Each row is a point on a landscape with many valleys, with its height.
A ball rolls from a point to whichever of its 2 nearest points has the largest drop for the distance, and stops where none of them is lower. Distance is the straight distance between rows; heights are no part of it.
kos: [-17   9 -14 -40  18 -14  10 -16 -17   5   5  14 -15  -6   2  12  -8 -47
 -23  48]  h=44.1
mefom: [ 21   8 -18  14  -1 -30   6  40  -9  -3 -18   6 -12   4  10  14   6  -6
  26   7]  h=36.8
keli: [-10 -11 -22  -8  14 -21  -5  10 -14   6  -6   9  -5 -17  14   2  18   2
   4  34]  h=67.3
gosa: [ -2   7  -1  46 -22 -11   3  20   3  -1  19 -12   8  14   6  -3  -6  32
  23 -42]  h=77.3
bor: [ 11  15  10  13  24   0  22 -18 -14  -4  -1  36  -6   5  11  28  -8   2
  35 -27]  h=52.7
gefo: [ -6  -7   2   4   9  15  -8  -9 -16  10 -12   0  28  -2  12  -5   7  -3
 -28  12]  h=32.1
Nev: [ 13 -23   7 -22 -17  -3 -10  -4  28  -8  -3 -41 -33  -6 -27  16  -9   9
   6 -34]  h=26.5
Kivub: [ -9 -11  -7  -7  -9 -11  -4   4   6  -9  18  -8 -15 -29   4 -10   8   5
  19  24]  h=69.5
zepu: [-14 -24  -2  -8  24  -3 -16 -32   9  10 -22   7 -38 -13   9  14   3  17
   7 -17]  h=18.8
nok: [ -4 -10 -12  -1  28  34 -20 -20 -21  23 -56   8  54  15  -1 -10  31  19
 -36  10]  h=43.4
getur: [  0  -7   2  25   9  15  16  16   9 -11  25 -20   6 -24  -7  10  -5  18
  23 -10]  h=31.7
Res: [-12  14 -11  42  -6  -4   8  10 -38   7   7   7  40  24  -2 -29   9  12
  -1  -5]  h=72.1
Nede: [ 19  19  24  -3  -2  15   2   1 -15  -6 -10  41   6  -3  44 -10   8 -23
  15  37]  h=38.3
tasuv: [  0 -18 -13  14  25  26  14  19 -10   2 -16   5  61  38 -44 -24 -12  -3
 -57   5]  h=56.0
gim: [ 16  15 -29   3  39 -12 -10  26   4  17 -35   3  25  28   1  22 -17   5
 -51   5]  h=75.4
kire: [  3  -7  22 -10  -8  14   1   2  38 -20  13 -36 -43  -1 -22  30 -19  -7
  39 -35]  h=31.9
levan: [  7 -20   7 -33 -30 -15 -29   7  37 -11 -15 -25 -53 -16 -14  -9   4 -12
   6  11]  h=14.6
fumus: [ 16  11 -14  29  50  20   2  15  -5   6 -37  23  42  -3   9  15  14  14
  -5  13]  h=79.5
teg: [-12  27   5 -34 -39 -10 -11 -21  58 -22  32  -9 -56 -26 -32  24  22 -10
  46   3]  h=14.5
Kul: [ -7 -10  16  -4  -1  28 -23 -16  -1   1   5   9  28 -20  33 -11   5   1
 -15  24]  h=25.7
Mit: [ 11  17 -13  12  24  -3  39  23 -26 -11   7  28  17  -3  10  10   1 -21
  25  31]  h=26.0
bobi: [ 11   4   1   4 -29 -14  -7   9  20  -6  30 -27  -1 -13   4   6 -14  24
  -2 -24]  h=57.0
fovik: [ 32  31  10 -13 -16 -10  -9  -2  32  -4  10  -3 -29 -19   7  39  -7   7
  12 -18]  h=58.1
pog: [  3  15 -35   8  15 -20   1   7 -29  26 -16  -7  34   6 -19   2  30  27
 -13  -4]  h=60.3
nud: [ 25 -21  16 -16 -16  -6 -29  18  32  -3 -26 -15 -21  -8  14 -23  -5  -2
 -37   9]  h=26.4
rog: [ 27 -26  22 -25 -25  -5 -21  12  37  -7 -14 -30 -37  -5 -10  -3  -8  -2
 -22 -21]  h=20.7
kagel: [-10 -20 -16   8 -27 -32   1   9 -16  -7  -7 -18 -26  16 -13  -7   1 -10
  36 -14]  h=49.1
rirus: [-11  -5  -9  34   1  -4   1  38 -35   3 -18  -5  29  28  -6 -36  16   2
 -15  16]  h=69.2
muso: [  6   3  19   6 -23  14  -9  -2  16   5  26 -22  13  -8  20  -6   1  33
  -8 -20]  h=60.1
Vuped: [  0   4 -20 -23  26  -5  -9  33  14   5 -26   7   7   2  44 -16 -12 -23
 -39  66]  h=40.1
fol: [ -6  10  17  11  -6  15 -25  -5  30  -2  31  -8  -3 -13  29  12   7  49
  12 -19]  h=62.9
Rizot: [-14  -4 -34  15   7  18  -4  11 -20  15  -8   2  70  49 -52 -48  18  32
 -48   3]  h=63.2
gevi: [ 23  11  17 -47 -24  10   8 -15  -2   5  14 -20  -6 -31 -11  -2   8 -22
 -16   6]  h=30.7
Manos: [  8  13  21  -5   9  18  -7 -15 -26  10 -23  30  21  19  48  -8   4 -31
 -13  23]  h=42.8
Fas: [  0   8 -36 -14  14 -34  -1  12 -16  19 -18  -4   7   7  -6  19  19   8
 -25  23]  h=64.1
rapo: [ -3  16 -18  20   7   0   4  -9 -31  29 -28  -3  33  51 -51 -31  15  26
 -29 -42]  h=65.2
ratas: [-23 -20  10   4  21   8 -14 -30   2   1  -3  18 -18 -13  24   0   8  18
  26  -2]  h=24.1
ses: [ 14  16   0 -44  -5  -7   0 -27 -16  15   3 -10 -11 -13  -5  15   2 -17
 -24   7]  h=35.7
Sepep: [ 12  10  17  -1  18 -12   7 -19 -15   2 -18  49 -20  14  28  22  -2  -8
  22  -5]  h=50.2
vuz: [ -8 -12  -9   2  34  31  -6  20  -7   6 -36   4  67  25 -17 -17   7  -3
 -50  30]  h=52.1
Vali: [ 12   2  18   3  10  22  36   3 -14  -9  10  -4  -3 -12 -11  16 -12 -26
  22 -11]  h=36.6
Mul: [ 26   7 -11  20   4   2  -6   6 -11  17 -35  -6  41  36 -31 -10  11  27
 -40 -38]  h=68.1
nupa: [ -7  16  -2  42 -14   1  20   5 -21  11  22 -10  30  13  -3 -17   7  29
  20 -37]  h=75.0
nonu: [ -6   8  13   8  12  11  21   2   5  -7  27   1 -10 -20   4  20  19  29
  58  -8]  h=37.2
mep: [-18   0 -11 -23  18   6 -11   3 -14   9 -10   7  24   2  30  -8   5 -22
 -38  64]  h=45.2
bek: [-14  -7 -42  21   2 -31   6  18 -23  17 -11 -11  21  24 -30 -14  13  27
 -10 -16]  h=56.4
Kepiz: [  4 -11   1  23 -17 -20 -12  32  24 -23   4 -14 -32  -2   4   3 -19   3
  29  -9]  h=46.0
liped: [ -4  26   9 -29  -8  -2   4 -25  46 -24  24  15 -52 -30 -18  31  12  -6
  47   8]  h=10.1
miliv: [-13 -16  -5  13  -8 -24  -1   6 -27   0 -17   5 -16  29  12 -13  -6 -15
   2   0]  h=44.6
pofe: [-24 -19  28 -17 -35   8  12 -33 -11   8  16 -30 -24  11  -3 -28  -3  -1
  24 -40]  h=49.8
gam: [  0  -5   1  28  42  25  26   7 -18 -11  -1  21  28 -13   2   2  -9 -19
   9  18]  h=19.0
nus: [-18 -13   7  26  -7 -14  -9   1 -15  -3   8  21   2  20  33 -13 -31 -16
 -12   8]  h=39.5
buli: [ -5 -22 -19  29   9  32   4   1   1   9 -10  13  66  45 -54 -38 -12  23
 -59 -23]  h=59.4
Parak: [ -9  -8 -18  38   5  14  -5  23 -26   6 -14   0  59  29 -35 -47  22  21
 -28   5]  h=66.2
mam: [ -3   6  -8 -31 -30 -26 -28  -4  47 -14 -12   2 -69 -19 -16   3   0 -28
  14  26]  h=9.5
fik: [ -3  26  19 -21 -29   2 -31 -25  46  -4  42   7 -20 -28  17   8 -17  -2
 -27  10]  h=29.1
medi: [  3  -1 -13 -18  32  40 -16   1  -7  20 -55   5  64  10   1  -1  18  -4
 -44  39]  h=48.1
ruvam: [  4 -34  11 -14 -35  -7   2  -8  22  -7  17 -31 -16   9 -20  -9 -33 -11
 -32 -34]  h=34.5
mas: [ -5  -9   3 -17   4   5 -11 -19  33  -7  18  -9 -24 -33 -11  17 -26   0
 -13  -6]  h=29.0
Daro: [ 39  -8  -8   2   9  12 -10  14  10  16 -32 -13  41  11  -9   1   0  25
 -51 -19]  h=70.9
Pife: [ -8 -15 -13  11  24  21  -6  -5 -16  13 -28  -2  39   5 -10 -16  18  18
 -21  -5]  h=37.9
Kisem: [ 26  25 -19   8  12 -30  23  39 -20   0 -18  22  -3  16  17  17   8 -21
  19  33]  h=32.2
pato: [ 11 -29 -25  23 -10 -23 -13  37  39 -13   3 -26 -12  -7 -12  14 -29  16
  -2 -11]  h=49.7
podet: [ -1 -23  -8  19 -20 -10  -2  39 -17   0   3 -18  20   2   5 -43  14  -1
 -11  19]  h=71.8
tiveg: [ 20 -12 -18  -3  16 -17  -7  13  14  11 -18  -5  19  13  -6  12 -17  10
 -53  -7]  h=73.3
zom: [-27   5   0   9  -5  -2 -26 -22  26   3  33  12 -10 -22  39   8   8  50
  18   1]  h=65.1
fafi: [  0  -1  10  -1   5  19  37 -19 -31   6   5 -11   5  -3 -24   0   7 -10
  17 -26]  h=40.8
sunu: [-10 -12   4 -15  -3   9  33 -20  -6  12  12 -37  -5  -8 -36   2  -6  -2
  17 -45]  h=44.8
fubo: [  5   4  26 -16  -2  27 -39 -14  58  -2  13   2  -8 -29  27   2 -13   9
 -41   3]  h=24.2
zaz: [ -3  -8  14  -5  -9   4  20  -2 -32  -6   7  -2 -14 -12   0 -19  32 -10
  39   9]  h=42.9
sater: [  7  19   3  25  23  26  14 -15 -22  13 -18   9  40  26 -21   1 -13   2
 -15 -51]  h=58.7
Naru: [ -1  25  -2  -3 -22 -37   0 -10 -10  -4  17  33 -23  -1  26  11   3  -2
  31  10]  h=60.9
Duve: [  5  -9  13  14 -11  -7 -12  13   5  -5   4   2 -10   8  18  -7 -38 -21
 -28  -6]  h=34.4
Gab: [-13 -19 -30  25 -13 -28  14  20 -26   2 -11 -19   0  20 -23  -6   4   7
  21 -22]  h=52.5
gep: [-35 -16  15   1  -5   4  -2 -23   8 -11  27  17 -35 -10  12  -5  -4  12
  43  -3]  h=28.2
tuf: [ 13  17  -2  -3   3  -8  34   7 -29  -8   8   6  -4  -6  -9  14   1 -35
  24   7]  h=32.0
kof: [ -7 -33   2   9 -17  -3   2  32   5  -8  13 -35   5 -25  -6 -29  17   7
   4  20]  h=71.7
Bot: [-31 -11  22 -11   5   8  12 -40   5  -2  19   9 -40  -6   6   5  19  22
  61 -22]  h=24.0
viz: [ 27  35 -16 -12 -25 -34 -14  10  34 -14  11  -2 -34 -16  -2  34 -30 -13
   4  -2]  h=60.4
Vozu: [-11   0  11   3   2  20   9 -19 -22   0  20  10  10 -20  20 -18  30  10
  31  15]  h=38.6
Naf: [  2  19 -23  23  47   0  -1  19 -16  12 -40  24  31  33  -4  14   7  12
 -25  19]  h=77.7
kuza: [ 21  -8  13  24 -23 -20  -7  39  -6  -6 -21  -6 -18  12  16 -10   5   1
  25  -5]  h=41.6
Regot: [ 18  21  22   0   1   3   7  -4  16 -14  12  19 -24 -20  16  21 -12  -9
  25  -2]  h=55.7
Meno: [  1   9   9   0  -1  15   3 -12 -29   0  -1  30  26 -13  40 -15  31  -4
  19  35]  h=33.6
pud: [-12   6  13 -19   3  -1  22 -24   8 -15  13  17 -37 -12  -3  25  31  24
  82 -17]  h=19.4
vulif: [ 16 -26   6  -3 -22 -18  -7  18  13  -4   1 -22 -11  15  -8  -3 -35 -19
 -42 -13]  h=28.8
Mafil: [  6  -7  30  -2  -4  23  22   8  10 -23  17 -25 -28 -12 -20  16 -13 -21
  36 -27]  h=35.8
foguf: [  0 -17   4   3  18  -7 -14  -9  20 -10 -16   6 -34 -11   3  15 -28  -8
   1 -10]  h=24.3
digod: [ -1   0   0  45   0 -10   7  14 -13  -5   0   3   4  22   0  11 -23   7
  19 -35]  h=79.4
Gimi: [  6  15   8 -45 -28  -1   6 -22   6  -9  21 -17 -43 -33 -22   1  13 -31
  15  13]  h=25.3
sitiv: [-20 -21  16 -13 -14  -1  12 -30 -29   3   7 -10 -27   1  -1 -24  13 -11
  34 -11]  h=46.4
mabug: [ -3  23  -7 -36  -2 -16   4 -36 -12   3  19  19 -20 -14   5  19  -7 -28
 -10  21]  h=40.2
Duv: [ -5   0   6 -40 -45 -10 -10 -11  42 -17  32 -32 -42 -30 -29   8   6 -13
  10   1]  h=20.1
Vuvof: [-10 -13 -26  11 -26 -27  -2  15  24  -7  33 -31  -8 -10 -16  13 -12  25
  17 -20]  h=53.6
Dak: [  0   1 -15 -19   4 -15 -22  20  25  -3  -6  12  -7 -14  34 -17 -23 -21
 -40  48]  h=36.0
pizuf: [-12  19  15 -27   1  12  12 -18  34 -24  31  12 -50 -19 -17  37  21  10
  79 -10]  h=14.7
givud: [  0 -15   1  34  34  26  25  26 -12 -15   5  -9  25 -18 -14 -10  -3   4
  17   2]  h=25.5
temal: [-26  11 -20 -22  24 -19  21  -9 -31  12  13  20   7  21  12  23 -18 -35
 -27  37]  h=48.3
kig: [ 18  -7   0 -27  -2   1 -16  12  27  -2   1 -12  -9 -31  12 -13  -8 -12
 -36  36]  h=31.6
zapu: [  8  13  22 -10   5  -3  -2 -17 -21   9 -30  30  -7  24  24   8  -4 -31
 -17   5]  h=46.7
gupu: [  7  15  16   5 -22 -10   1  -5  -9  -7  17   8 -11  -6  23   5  -5  -9
  18  -9]  h=58.2
Zupi: [ 14  10  29 -16  -1  40 -29 -29  32   1  -1   7  12 -28  33   7   4   1
 -19  17]  h=19.1
Mivar: [-34  -1 -11  -4  38  -3   3 -14 -25  14  -3  26  22  28  22   7 -11 -23
 -32  44]  h=50.6
voma: [-14  20 -18  19  24  23   5 -20 -36  27 -25  18  47  46 -31 -17   7   7
 -31 -29]  h=62.2
tamo: [ 14  23  10  31  26  19  18 -19 -11   1  -1  20  28   8   3  20 -17   3
   3 -32]  h=55.8
Magir: [-28   1  31 -22 -56  10  11 -23   9  -2  56 -31 -30   1  -4 -23  -9 -12
  25 -23]  h=53.4

Call two points neighbours if one is among the 2 nearest of the other. Go from one point of each pair to the other, from neighbour to neighbour, staying as low as possible. Name the highest point that can't be avoided.
mam and Meno: pofe
mam and Mit: Vali
zepu and Zupi: fik
rog and zepu: gep
mam and liped: Duv

Where does a ball stop that starts at each point below?
Mivar: rog
kof: vulif
tiveg: Meno
mabug: liped
Rizot: Zupi
Gab: vulif
tamo: Meno
